Each row is a point on a landscape with many peaks, with its height.
From any point a climber steps to the highest of the 2 points nearest to it. It stops when none of these is higher. Distance is the straight distance between rows; heights are no part of it.
Z_83 h=10.8: [-12 -60   9   6  -7  -3 -43 -32 -19   6  20  -8  19  19   1  44  -8   0
  22  36  57   7 -43 -29   0   4 -45 -60  12  -2  12  -3  24   9   6 -50
   5  23  24  80 -11   9  26  -8 -11  -8  -8 -10   1 -50 -11   9   2  23
 -14 -23]
Z_844 h=7.8: [-20 -59 -24   8 -57 -51   2 -10 -12 -15  21 -36 -24  62  11   8 -11  15
  10  20 -26   9 -17  17  19   1 -21 -11  33   6 -18 -13 -17 -53  28   1
 -32  -9  -7  25  23  34  10  32 -12  34  25 -29  15  27  11   9  18  -2
 -45  -1]
Z_177 h=40.3: [ 20 -12 -35  19 -71   2   0 -19  18  -6 -22  -3 -42  47  -3 -29  17  12
  15 -29 -18 -11  16   9  -1  41 -22  19   0 -22 -32  -8  13 -30   3  11
   6 -39  17 -10  14   4   3  41   4  26   0  32  49  14 -15 -15  -5  30
 -20 -18]
Z_725 h=33.8: [ -3  21   9  -6 -26  27  14  19 -14 -35  19  -5 -21  31   8  -8  37  -9
  -1  34 -39  28  25 -10  26  42 -13  22  12  37 -35   8 -29  15  19  22
  21   3  -3 -64  64 -10  -9   7 -48   5  -5  -3 -20  42  11 -11 -22 -62
 -29 -25]
Z_872 h=39.8: [ 37  17  27 -36 -44  16 -20 -14  38  43   6  24 -13 -17  -4 -31  -8   0
 -25  18 -12   3  12  -2 -26   5 -41  40   2   4 -41  18  25  13 -13  -3
  14 -28   8 -20  18  -7 -23  31  34 -16 -23  11  -6 -13 -33 -23 -12 -26
  -4 -46]
Z_7 h=11.7: [-35 -57 -17  11 -39 -14   1   2   4 -37  42 -26  17  46 -12  -4  -2  -9
 -11  14 -65   7   8  20  -3 -12 -19  12  21 -10 -58 -28   2 -39 -18  -5
 -42  11   2  14  -8   2  44  46 -22  62   0 -46  43  39 -32 -21  34  -9
 -30 -14]
Z_172 h=39.9: [ 21   7  34 -11   8  16  -1 -47  -2  -1   4  23  36 -17 -10  32  -4  11
   2  -4  17 -50   4   2  -6  29  38   4 -19  -6  -7 -21  -6  11  14  27
 -17  -4  11 -66   3  12 -47 -22  59   1  -2  -8 -10 -47 -12  62 -23  -4
  44  -7]
Z_710 h=24.1: [  0  51  50 -21  59  36  33  -3  27  15  -2  -8   9 -20  24 -32  37 -75
  10  27 -59 -28  22  36 -15 -11  14  31 -47   3 -24 -35 -10   5 -54  -3
 -21 -11 -28 -47 -28 -19 -43  33  14  16  52  -9  29  10   6 -35   7  23
  39 -50]
Z_630 h=45.3: [ 26   6  31  -1 -30   7 -18 -46 -24   8 -13  63  16 -39   6  34  -1   1
  28  17 -15 -16   3 -17  23  34  13   4  11  -8 -13  -3 -32   4  33  26
   0   3  36 -71   3  18 -40  -3  41   5  31  12  -7 -31 -13  41 -21 -26
   9  -1]
Z_957 h=34.0: [ 16  35  19 -34  34  27   9 -11 -18 -19 -13   9   7 -31   5  38  -2 -14
  22 -32  12 -45 -19  39 -17   5  52  26  -9 -35  -9 -18  -5  11  33   6
 -35  23  -5 -57 -25 -39 -36  20  66  14   0   5  11 -69 -23  29 -25   4
  29  19]
Z_293 h=72.8: [-20 -26 -42  -2 -46  32 -11 -11   8  20 -12  15  -1  21  -6  -5  10 -56
  13  -3   9   8  14 -18   7  69 -39   8 -26  29  -3  48 -27  -4 -16  11
  28 -33  -9   0 -12  45   9 -33 -22  13  -4 -17   6  23 -38  -8   1 -11
 -29  16]
Z_766 h=37.8: [ -6   4  -1  14 -39  12  30  19  -5 -31  35   2 -32  34  10 -19  20   7
 -21  17 -47  44  42   2   3  10   7  33  29  35 -53   3 -22   2  -1  56
   4 -13 -29 -15  51 -11  15   2 -42  36 -31 -31 -13  40  -4 -13 -10 -54
  -5 -26]
Z_676 h=21.4: [  6   2 -29  16 -46   7 -49   2  -8 -14   8  27 -65 -11   3  -9   9   4
  14   4 -14  67 -18 -47  20   0 -25  11  -9  -8  26  41 -37 -47  37  15
  47   2  -8   0  11   3 -18 -21 -13 -33 -25  20 -18  25 -26 -11 -17 -26
 -55  37]
Z_321 h=28.1: [ -9 -10  33  10 -39  36  -8 -20  44  12 -30  37 -35 -42  11  -3  30 -39
  22 -25 -79   3   6  16 -11   4  19  58 -22 -46 -29 -55  -5   2 -25 -12
   0  16  -7 -37   5 -75 -53  34  41   7  18  26  30 -44 -33 -19  -9  20
  16   1]
Z_653 h=21.5: [-29 -14 -35 -38  52 -24  28   7  10 -23   1 -50  26  19 -23 -29  -8  24
  -9  -1  23 -42  -5  48  -3 -37  21 -44 -21  -5  -1  -5  14  -2  -2 -21
 -52  28  -6  26 -21 -22  40   9  20  10  22 -24  28  -4  36   0  28  31
   8   1]
Z_939 h=38.7: [ 33  -7   1  20  -2  13 -12 -34  -4 -48  25  24   5  -6   1   8  -2  40
 -18 -40  52 -29   3 -18  25  12  19 -65 -24  15  22 -24  16  49  -5  -9
  -9  -2  14  17  10  -6 -17 -53 -15  -5 -43  -7  -9 -27  21  22 -16  10
  66 -12]
Z_135 h=52.8: [-34  16 -31 -34  24  15  35  28  -1  15 -20 -30  -9  51 -25 -18 -21  32
 -35 -52   9 -11 -16  29 -20   0   6  -2  -7 -20  18  14  22 -13  14  -8
 -16   7 -12  16 -34  -3  14  22 -15  27 -40 -15   8  13 -20  31  -6  40
 -37 -25]
Z_846 h=55.6: [ -8  -8 -37 -14 -11  60  -8  14 -34 -18  38 -17  11 -40  18 -16 -12 -67
   5  16  12 -15 -17 -10 -10  10 -16  -5  14 -11   1  -5  28 -24  41 -27
  18   7  44  14 -10  21  -2  17 -63 -14  13 -16  -4  16  16 -30  14 -40
 -62 -26]
Z_236 h=23.6: [ 20  22  20   9  33 -39  23  -3 -36  21 -25  20 -17  22 -23  -6  13  19
  13 -21   3  -6  16 -15  -8  27 -20 -23  19   5  24  12  -6  22  -9  29
  22 -16 -32 -12  32  30 -25  30  14 -11  -7  28  25 -13  12  19 -35   2
  17 -13]
Z_901 h=50.2: [ 11 -23  22  29  -8 -43   9  -5   5  -8   9   2 -31  59  -3 -21 -17  36
 -22 -24 -26  26  60 -19   4 -29  -2  32  20   7 -24   4  30 -11 -36   4
 -41  -3  -9  24  24   8  38 -19 -14  12 -37   1  -8   8  42 -39  12 -16
  19  16]
Z_435 h=34.1: [  0  16 -16  21  17  -5   1   6  12 -27   2  22  -1  18 -10  -3   5  26
 -13 -53  41 -13  10 -33  25   8  12 -55 -25  37  20   3  15  33 -25 -22
   0 -15 -21  44  -8  10  -7 -68 -40  -1 -62 -35 -22  -5   6   3 -16  15
  35   6]
Z_143 h=11.3: [ -7  27 -14  12  45 -19 -12  15 -32   2 -49  45   1 -12   8  35 -36  61
  14 -60   2   2  -2 -12 -16 -24  65 -16  17 -31  31  -9 -21  10  37   1
 -18   1  12  18 -15 -29   4 -30  18 -12 -14  27  -4 -43 -18  31 -26   0
  25  21]
Z_2 h=28.7: [ 10  19  37 -39  47  57   0 -10  -1  10 -13  -6  12 -39   7  -8  20 -27
  40 -31  -2 -48 -11  49 -44  21   5  51 -14 -33  22  -8   3  15  10 -13
 -10  -7  17 -68 -48  11 -56   8  45   0  28   4   3 -24 -31  17  34  26
  16  27]
Z_228 h=20.8: [-18 -15  23  39  -2 -12  28  18  59   3  21 -22  22 -37  -7  -9  29  -7
 -11  24 -30  28  14  34  -7 -43  25  43  -9 -20 -21 -21   6 -18 -51  -9
  -1  29   5   0 -25 -36  25  29  47   9  53 -13  17  33  12 -33  31  17
  39  32]
Z_123 h=63.8: [-19 -10 -38   0 -64   7 -11 -21  12  -8  41  -8 -17  21  14  25  10  -5
  -6  23  48  39   1 -34   2  -6   8  -5  -3  57 -25  -5 -35 -40  31  18
   4 -34   6   2  11  63   3 -27 -19  -2  27 -24 -48  44  11  22  -3 -33
 -34   5]
Z_693 h=14.6: [-15 -37 -11 -16  33 -15  15   1   0  25 -27 -41  24  23 -27   7 -28 -13
   1   7  31 -49 -60  17   3  18   3 -62 -20  14  20  -9  12   6 -11  -4
 -23 -30  16  60 -19  59   3   4  -4   2  12 -32  -6  23  32  29   1  14
  -3  -2]
Z_473 h=32.1: [ 13  21 -41  41  34  19   5   7 -24 -17   5   0  28 -66  14  -3 -11 -15
 -16 -31  13 -28   8   6  12 -20  27 -32  -4 -20  -7 -48  31  18  -7 -22
  -3 -13  15  11 -23 -33  21 -12 -60   5 -11  30  20   9   4 -43 -13   8
  17  13]
Z_499 h=15.6: [-44 -61 -19  10 -24 -14 -21  -2   7 -59  36 -27  15  23  -5 -15  -7   1
 -18 -12 -44  16  19  37  27 -31   5  28   0   0 -38 -13  23 -18 -24 -24
 -44  37  24 -11  -2 -31  39  21 -30  44 -25 -13  33   6 -26 -39  35   2
  -6  23]
Z_935 h=18.9: [-27 -11  26 -18  -4 -22 -10  31  35   6  14 -46  19 -12  -2 -10  17  12
 -26  52 -13  21  13  34  15 -35   9  19   4 -27  17  35  31  13 -25 -14
   0  53  -9  29   9 -42  13  21  47 -22  24  -7   6 -10  17 -11  24   9
  21  17]
Z_152 h=15.4: [ -9   3   2  32  22 -18 -44   2 -16  -9 -14  30 -15 -16   5  27 -47  49
  10 -24  28  11  -1 -25  -1 -42  26 -13  17 -30  41 -21  13  12  31   9
   6  28   8  41 -31 -28  11 -31  -3 -25 -16  28  18 -62  -2  37  -1  13
  34  15]
Z_912 h=3.6: [  9 -68  -4  20 -53 -27 -26  -2 -21  -7 -22  -7 -45  79   8  44 -16  42
  14  34   7  39 -50 -53  -3 -20 -54   1  48   1   3  35   5 -50  43   3
   3  -5   0  52  43  -4  19  29  -3 -12 -13   6   0 -24   2  -1  14 -27
 -11  19]
Z_282 h=69.9: [ 23  76  23 -19  58 -16  -4  25 -11  27 -26  29  23 -77  29  10 -25 -12
   1  -7  10   2 -12   7 -48  13  19 -14  -5   7 -11 -29 -39  35 -17  23
  -1 -30  16   6 -18   9  -2  21  10  10  16   0 -32  26 -14  18 -46  -1
 -19  15]
Z_51 h=27.6: [ 21  35  21  -7  23  -4 -15   7 -26  35 -29   1  -9 -30   1  -2  -7  -5
  15   0 -12   9   8   1   3  19 -26 -12   6 -36  31   9  19  40   4   7
  26 -16  14 -15  22  21 -32  37   0 -38  18  59  16  -3  27   1   2 -29
 -25   0]
Z_116 h=3.7: [ 12 -67   3  41 -82 -43  -4  -4   7 -16  11   3 -49  71  16  24   2  41
   1   8 -30  31  -9 -12  13 -26 -14  26  48  -4 -23  -7  -9 -60  36   4
 -30  -6  28  18  30  -5  28  17  17  18  35  19   7  10  19 -19  14  -1
  -5  18]
Z_326 h=15.5: [-45 -27  17 -19   2 -10  -6  21  21  10  20 -48  62  12  -6  21   6 -21
  15  69  17  17   4 -28 -15  -4 -51   8  11  11   2  39  32  17  -7 -22
  10  33 -10  53   2  10  47  18 -39 -19  31 -29   0  -6 -13  -1  18 -13
 -21 -22]
Z_19 h=20.5: [ 13 -15  -1  42  -7 -62  16 -17 -33  12 -28   1 -23  58 -27   7  10  35
  25 -36   9 -20  -1 -20   9  22  -7 -35  13  10   8  -1  -5  10 -21  18
  -8 -32 -18  25   5  41  -9  27  11  -5  -6  25  40 -13  33  17 -15  12
  31  15]
Z_598 h=25.4: [-10  24  40   7   1  16 -10  -3  17  25 -23  45   1 -53  -6   4   6 -42
  25 -16 -56 -23   8  24 -27   5  19  53   8 -30 -26 -21   7  33 -38 -17
  16  21 -21 -34 -22 -43 -50  29   5   7  32  17  35 -58 -36  10 -27   0
  18  19]
Z_380 h=16.9: [-13 -24  10   2  24 -21  -7 -23 -12  12 -44 -31  14  37 -26  37 -19  10
  31 -17  35 -44 -39   7  20  30  -8 -59 -14   7  34   3  13  22 -15  18
  -9 -34 -13  48  -5  43 -11   5 -14   2  -3  -5  -4 -22  20  71 -26  25
  42  14]
Z_966 h=57.2: [  3 -16   8  38   2 -47  11 -22   3 -11  -4  36 -28  13  -3  -5   5  27
  -4 -42 -39   2  46   1  12 -39  32  15  -7  10 -29 -32 -15  -1 -38   2
 -16   2 -20 -10  13  -8  18 -29  31  17  -4  17  23   8  26 -28  -3  20
  40   7]
Z_211 h=65.8: [-12  -1 -58  12 -48  41 -16   8 -12  12  -5  11 -13 -16  25   3   0 -55
   8 -18   6   5   1 -18  11  60 -47 -18   0  -5  16  10   6  -9  16 -12
  29 -35  28  18  -9  54  -4 -36 -64   0  15   8  11  41 -15 -38   3 -35
 -67   2]
Z_128 h=65.7: [ -9  59  13 -50  38 -22   8  25   3  -1  -4  26   3 -19 -11 -13  25 -33
  11  54 -43   5  38  -4  45  35   4 -26 -11  47  10  24 -41  28 -11  30
  22   5  -5 -54  15  -6 -13 -50   4 -19   8  -2 -34  46  42 -40  28  -1
 -24  16]
Z_853 h=25.8: [-10   6 -48  29  27  32  18  -9  -8 -24   2 -12  10 -59   9 -29  -9  -1
 -47 -57  -4  -9  11  26  14 -32  27   4 -27 -30 -38 -27  20   4 -32 -42
 -11  -5  14   9 -18 -47  30  16 -35  28 -39  23  33  11   0 -83  22  -2
  15   7]
Z_965 h=5.9: [  1   4 -37  38  17 -39 -20  11 -63 -16 -43  30 -34  -8   3  14  -7  42
  29 -65 -32  16 -11 -49  14  -2  67  -5   9 -42  24 -38 -54 -26  29  31
 -15   3  -2  -2  -3   2  -4 -11  23 -34 -18  40   7 -36  21   1 -15   0
   2  50]
Z_449 h=25.0: [ 26 -15 -25  56 -45  10 -13  12 -35 -35  13  26 -39  30 -16   8  57  -7
  32  17  -5  35   0 -69  30  36 -38  -5   6  21  19  32 -54 -22  13   0
  31  13 -13  10  30   9  -2 -52 -30 -12 -14  -2 -10  13  -8  -8 -30  -1
  -4  22]
Z_519 h=33.5: [ 26 -28  14  32 -62   2  -6 -24  34  15 -24  22 -47  -3   8  -8 -10   5
  -4 -26 -45  -8   1  25  -7   1 -14  32  14 -17 -26 -26  25 -10   5   8
  11  -5   2 -25   1 -62 -21  40  38  37 -12  33  50 -10 -25 -26 -16  31
  13 -14]
Z_842 h=23.2: [-11  23  39  13  17   0 -20   9   5  -3 -19  31  14 -63  -7   3  -3   3
  14  -3 -15 -13  22  -2  14 -25  28  32  -5 -12   5 -10  -2  43 -41  -9
  24  22 -12   5 -14 -60 -28  -2   5  -5  23  21  26 -60 -42  13 -21   4
  60  10]
Z_403 h=63.3: [ 27   8  18  15 -15 -31  14  -7 -11   0   7  27 -11 -25   3  -1  17  -3
 -21   7 -31  32  14   4  12 -19  43  18 -14  10  -4 -15 -37 -17 -23  18
 -11  12  -8 -38   8 -14  -5 -25  43   4  -5  10 -15  45   2  -3 -14  12
   5  17]
Z_955 h=57.8: [ 13 -11   8  19 -51  41   3 -20  -2 -22  33  19  30  27  -4 -25 -12 -30
 -37  26  23  -4   1 -14 -31   7 -32  23  16  53 -77   1  33   1 -19   3
  -4 -22  -7  12  12 -24  14  -3 -53  39 -31 -27  13  -6 -17 -12  -6 -36
  37 -57]
Z_532 h=69.1: [-13 -36  -7  17  -7   0  14  -1   2  -2  15 -20   8  37  15  23  24 -33
   0  41  16  19 -14 -24  -1 -13  14  -5  24  44  10  -2 -30 -45  26  17
  22   0 -32  22  11  57  31 -21 -26  15   9 -47 -48  49  31  45  -5 -19
 -23   1]
Z_297 h=46.2: [ 16  21 -50 -13 -18  17  19 -15  11   7 -37 -21 -52  53   3 -34  -5  15
   9 -65 -21 -30   8  33 -28  37  -1   5 -22  -8  -1  -6   1 -29   3  23
  -4 -25  -6  -7  -6   9 -12  40  13  29 -42  11  27  13 -20   6  -8  52
 -26 -26]
Z_802 h=74.6: [-22  28  -4  -2  34  -2  -7  51  22  47 -37 -10  31 -45  -3 -27 -34  26
   8  13  10  20 -43  38 -44 -40   7  17   3 -33  51  12   8  -7   4 -16
  34   0  -6  30 -35 -16 -11  15  41 -27  28   8   9 -31 -50  38   4  38
 -10  29]
Z_928 h=45.8: [ 23  -7   2   6 -17 -10  13 -54  10 -12   6  12 -11   8 -17  25 -26  65
 -25 -47  34 -37  -2   4   3  -7  36 -14 -29  10  -5   2  -5  16  15  14
 -36 -16   7 -25  12  -9 -23 -28  44  12 -54   0  -8 -38  -2  36 -17  12
  86   0]
Z_599 h=36.1: [ 38  18  43 -38 -42  24   5  12  35  52  -1 -11 -27   8   3 -14   8  -8
 -17  29 -17  57  -8   4 -10   9 -36  50   2 -37  -1  16  29 -11  10  -2
  21   0 -15 -28  13 -21 -38  72  28 -12 -11   4 -21  -3 -15  -8  20 -20
 -41  -7]
Z_377 h=20.7: [-33 -22 -23  26  20  21   8  17  -2 -48  28 -44   7 -23   4 -38  26 -11
 -42 -34 -18  -5  15  42  42 -38  24  39 -18   2 -25 -13  17   2 -30 -34
 -22  18 -12 -11 -21 -65  30   3 -36  26 -20  10  29   2 -14 -49  50   4
  38   9]
Z_356 h=7.4: [-10 -54  -4   2 -43  14 -52 -42 -23   2 -11  -1 -32  58  21  34  -6   7
  28  27  36  28 -59 -42  17  10 -66 -29  21  14  -9  33  10 -22  42 -23
   9  -3  15  54  21  26  25   4 -28 -17 -18  -3 -12 -51   4  17 -18  -9
 -27 -22]
Z_923 h=13.5: [ -7 -12  29  31   5   1 -14  -4   2   3   7   1  52 -19  -1  10   6 -29
   4  28  36 -11  -7 -29 -13   5 -50 -22  11  18   4  14  23  37 -19 -23
  22  22   1  58 -21  17  25 -16 -24  -2  20  17  33 -27 -15   6 -17  16
  26  12]
Z_905 h=22.6: [ -8  25  23  24  32  24  36  16  44  15   0 -24   2 -24   8 -10  46 -55
 -18  27 -49  -1   2  35   0  -8  44  46 -19 -15 -40 -42   1  -6 -63 -16
 -16   3 -15  -9 -12 -41   0  39  26  21  53   6  21  38  17 -42  19  20
  12 -16]
Z_860 h=75.5: [ 31  41   2 -17  35 -15   4  -3 -15  12   3  23  13 -53   8  17 -14 -56
  -4  -2  26 -21 -18 -18   2  32 -17 -48 -12  20   5 -20 -36  18  -9  22
  18 -23   8 -13  12  53 -20 -25  -5  -6  26   9 -29  61   6   2 -16  -8
 -26   2]
Z_680 h=78.4: [  6  26  15  -3  35   7  -2  46  10  26  -9 -12  40 -55  11 -22  -3 -20
  15  45  11  15 -38  27  -5 -16   4   9   6 -12  43  -3 -11 -26   6  -4
  33  -1  -6  -3 -17 -10  -3   3  16 -28  47   0 -18  20   3   5  15  30
 -19  42]
Z_637 h=43.1: [ 41  -9 -26  28  -5  16  -4 -14 -41  -8  15 -10  -4 -37  17  -1 -19 -36
  -6   4  24 -18 -21   1   9 -15  -4 -55  17 -22   8 -34  43  -5  39 -35
  24   3  37  49  -8  -9  12  18 -47 -12  -9  30  24  -2  28 -25 -30 -12
 -34 -15]
Z_260 h=30.7: [-26  11 -19  16  33 -18  18  44  15  -4  -4   7   4  42 -14 -27 -43  29
 -15 -33  30  -8  13 -18   7  -6   8 -17 -12  39  34  -4   7   2 -20 -14
  -8 -17 -23  44 -22   4  38 -63 -44  22 -38 -25  -3  24   9 -13  14  33
   8  25]
Z_429 h=31.8: [ 23   4  32 -24 -18  11  13  -3 -18  38   6 -16  -2 -21   6 -10 -13 -11
 -11  44   2   9 -15   6  -3  -5  -8  -1  21 -49   8   8  42   9   8 -14
   5   4  16  -4  20  21 -21  63  13 -26  36  21  -8   0  47  -4   9 -45
 -52 -25]
Z_317 h=24.5: [-11 -15   3 -18  54 -35  47  36  27 -30  -9 -26  10  52 -16 -21 -35  25
 -41  -8  13  -9   7  48  -5 -72  15   6  25 -10  17  -6  22 -13 -10 -15
 -42  27  -7  24 -12 -22  50   3  -9  22  14 -25   1 -15  24   0  38  15
  -1  19]
Z_423 h=29.1: [ 18   3  15  44 -62   3   3  12 -30   0   0  10 -13  46  -6  -8  36   0
  14  26 -23  11   7 -35  16  31 -60   8  25  32 -22  32 -21   6   1   1
  26  -2   8 -23  60 -12   5 -11 -35   3   9  26  29   0 -15 -11 -33 -32
  14 -22]
Z_239 h=53.2: [-15   1 -38 -31  23 -13   9 -36  15   2   8 -11  -9  -4  -9  20  -6  84
  -9 -69  21 -21  30  13 -19 -37  53 -15 -36 -16  -6  -7 -22  35  11 -23
 -51  14  -3 -12  14  -6  -7 -25  52   5 -26  14  -7 -35  19   6  -7   9
  35 -14]
Z_547 h=67.9: [-28 -58 -42  -7 -29  12 -17 -26  -8  13 -17 -10  13  42   8  18   6 -17
  38   1   1  34 -12 -18   9  44 -48  19 -21  33   9  41  -4 -12   2   4
   5 -20 -29  34  -2  38  33 -30 -31  23  -8 -45 -14  -1 -56  32  -7  -9
 -32   4]
Z_567 h=51.7: [ 30  -8   6  -4 -59   4 -29 -46  -2   8   4  26 -12 -16  17  40 -13  21
  13  26  43  -8 -30 -45  20  19 -17 -18   8   6   1   7 -23 -13  36   1
   6  -8  49 -37  11  41 -24  -1  26 -34  28  21 -28   3   8  34 -15 -29
  -1 -12]
Z_945 h=59.6: [-11  34 -48 -39  42  10  -5   3  13  22  -5  -1 -10 -24  -3 -15   3  35
   1 -69  -8   2  29   7 -28 -13  30  -4 -49 -18  10  18 -43  42 -13 -29
  -4   9   1 -33 -14 -16  -9  -2  35  -3 -35  11  -6 -17 -36  -6 -20  40
   2 -15]
Z_115 h=12.4: [-27  -9  -5 -27  37  40  14   3  -5  26  -6 -27  48  12  -1  14  -9 -50
  10  41  54 -35 -33 -17 -10  33 -10 -32 -13  21  20  27  20   0   9   9
  16 -13  22   8 -18  62  18  19 -15 -27  19 -33 -36   0  39   8  21 -18
 -12 -29]
Z_527 h=8.6: [ 19  25   7 -31  32   6  -8   4  16 -20  39  -8  49 -43  -3 -13  30   5
   0  19  54 -45   0  -6  -2  16  -4 -32 -11  13  31  24  22  31  -7  -9
  13  24  -8 -17  12 -10   4 -15  -1 -37   2 -20 -43  -8  26   7  10   0
  31 -22]
Z_734 h=10.6: [-22   1 -10 -60  75  24  -3  22 -11   2  15 -47  31   0 -16 -32  -1  -4
  13  29  50 -50 -20  21 -12  13 -25 -13 -28  -4  23  35  16   0  34  -9
  -4 -11   2 -13 -30  38 -13 -19   3 -40  -5 -51 -36  -7  29  23  19  -3
  13  -5]
Z_932 h=74.5: [ -4  11  -1  -1  30 -18  13  44  12  11   2  -5  21 -18   2   0   4 -11
  -1  63  12  27 -21  -1 -12 -27  40   0   5  19  43  -6 -20 -44  32   7
  29  19 -26  24   2  21  28 -25   0 -24  30 -25 -54  52  20  17   9   4
 -35  28]
Z_17 h=25.7: [ 24  34  79 -38  47  40  41  -3   4  12  -7  17  16 -18   7 -40  37 -33
   1  24 -35 -35  17  50 -14   7  10  47 -19  14 -15  -3   4  21 -16 -13
   0  -7  -5 -62 -32  -3 -58  21  31   7  22  -8   5 -16   1 -15  47  20
  39 -23]
Z_832 h=70.8: [ 10  42 -10 -35  16  -6  -1   7 -14 -10  15  37 -22 -16  -6  32  -6 -58
  21  15   7  -4   7 -45  30  43 -23 -62 -21  23   2  14 -47  24 -11  39
  20 -36  10 -47  11  54  -7 -59 -18 -13   8 -14 -44  56  20 -23   5 -17
 -34  17]
Z_862 h=17.0: [-49 -34  14 -37   2 -39 -21  10   7   5  37 -46  12  19  -7   4   2  28
   3  39 -13  22  31  -6   0  -2 -23  -5  20 -17  -1  46  28   9 -24  -4
   0  33  -5  39  15   6  20  18  -1 -23   9 -30  -8 -16   8 -10  22 -11
 -36 -26]
Z_590 h=64.2: [  4  59  -1 -49  65  -8   2  13   3  46 -16   6  -4 -17   5  -9   4  19
  13 -38 -13  -1  10  29 -39  19  24  -9 -32 -15  30  -3 -55  28  -4   7
 -20  -2  27 -43 -10  18 -15  -1  37   6  -4  25 -21   9 -15  22 -32  40
 -29  -7]
Z_318 h=62.3: [-23  37  16 -14  25  -2  30  31  24   9   0  -2  23 -10 -30  -4  30 -42
   5  47 -33 -24  39   5  28  15  23  -7  -2  29   1  13 -18  22 -10  13
  38   7  10 -70 -18  15  -9 -23  25  -2  66 -10 -16  45  42 -38  53  25
 -11  -3]
Z_638 h=19.5: [ 18  -8  21   4  13  16 -25 -18  -7 -34  -5   4   1 -22 -14  20  -6  21
  -9  -3  35   2   0   1  23 -47   3   6  22 -36  45  -6  25  31  14   2
  15  36  -4  17 -18 -75  -2 -29   4 -18 -16  17  28 -74 -20  28  -7   5
  36   7]
Z_80 h=58.1: [ 27   5   1   0 -46 -12 -18 -26  -7 -21  53  25 -20 -25  28  50  20   3
 -21  44  22  51 -12 -52  21  -6  -7 -21  -3  22   2  -1 -44 -28  27  10
   2   3  21  -5  28  22   2 -38   4 -25  20   7 -66  38  29   4 -11 -23
 -30 -14]
Z_858 h=58.0: [ 12   3  -8 -32   7  16  34  13  -8   6 -13 -23   3  26 -12 -20   3 -11
 -35 -20  26   1 -14  28  -2 -12 -11  13   5  11   9  22  46   5  -5  11
 -11   4 -34  12 -24 -13  -4   1 -17   9 -44 -17  12 -11 -39  33  -5   4
  -1 -22]
Z_8 h=45.0: [ 17  14  -2 -36 -21 -20 -21 -42  23  21  14  -1 -24  -5 -13   8  -4  52
  -8 -17   2  -4  23  -2 -13 -16  -6   5   0 -17  -6  30  38  19   9   7
   2  10   9 -14  34 -28 -25  41  60 -45 -35  42  -4 -36   8   4 -10  -5
  25 -44]
Z_488 h=70.0: [-45  11  -6  -8  27  -5  -6  18   5  34 -36  -8  34 -28  -8  -5 -44  -4
  42 -18  -4 -32 -21  37 -34  10  31   5   9 -37  18  -7  16  -9  29  -6
  22  10   8  13 -39  25 -13   9  26 -11  40  33  34 -52 -29  70   5  31
   4  30]
Z_594 h=56.9: [ 31  35 -17  -7  -1 -32  -5 -12 -12 -20   2  24 -13 -17  27  17   2  14
 -33  -9 -14  45   3 -28  23 -24  27 -20   3  11  16 -22 -52 -26   3  17
 -21  -7 -12 -12  18  19   8 -34   4  -9 -25  21 -50  65  28 -26 -11 -23
 -26  26]
Z_65 h=43.5: [ -2 -29  15  44 -18 -26  16  26  -3 -43  26 -18 -17  57   7  -6  -7  32
 -12  -7 -24  41  34  -8   2 -11 -13  17  49   7 -28   9  15  -5  -1  26
 -15   6 -13  18  58 -10  37  -6 -59  16 -43 -34   3  47  22 -42   1 -51
  -4   9]
Z_861 h=27.9: [-17  -4   0  41  33 -34   5  45  39  14 -24   4  18   9   4 -19 -43  15
 -18  -3  17  19  10   5 -25 -42   1   9   4  14  20 -15  21 -29 -19 -17
  -6  16 -16  34 -21  -3  48 -28 -24  16  -2   0  -2  28 -11 -17  32  35
   1  34]
Z_52 h=64.3: [ 25  -9   3  -9 -26  64   9  -1 -12  -8  23 -14  34   7  -7 -31  -2 -17
 -29  13  25  -6 -12  26 -23   5 -23  46  18  25 -34  17  18 -21   2  21
  -5 -10 -25 -14 -23 -28 -13  17 -39  13 -35 -42  -3  -6 -53   5  12 -34
  -7 -16]

Where does a climber stop that starts at each point below?
Z_228 | Z_680
Z_317 | Z_860
Z_844 | Z_293
Z_473 | Z_293
Z_725 | Z_403
Z_356 | Z_680
Z_143 | Z_52
Z_321 | Z_52
Z_965 | Z_52
Z_172 | Z_680
Z_676 | Z_680
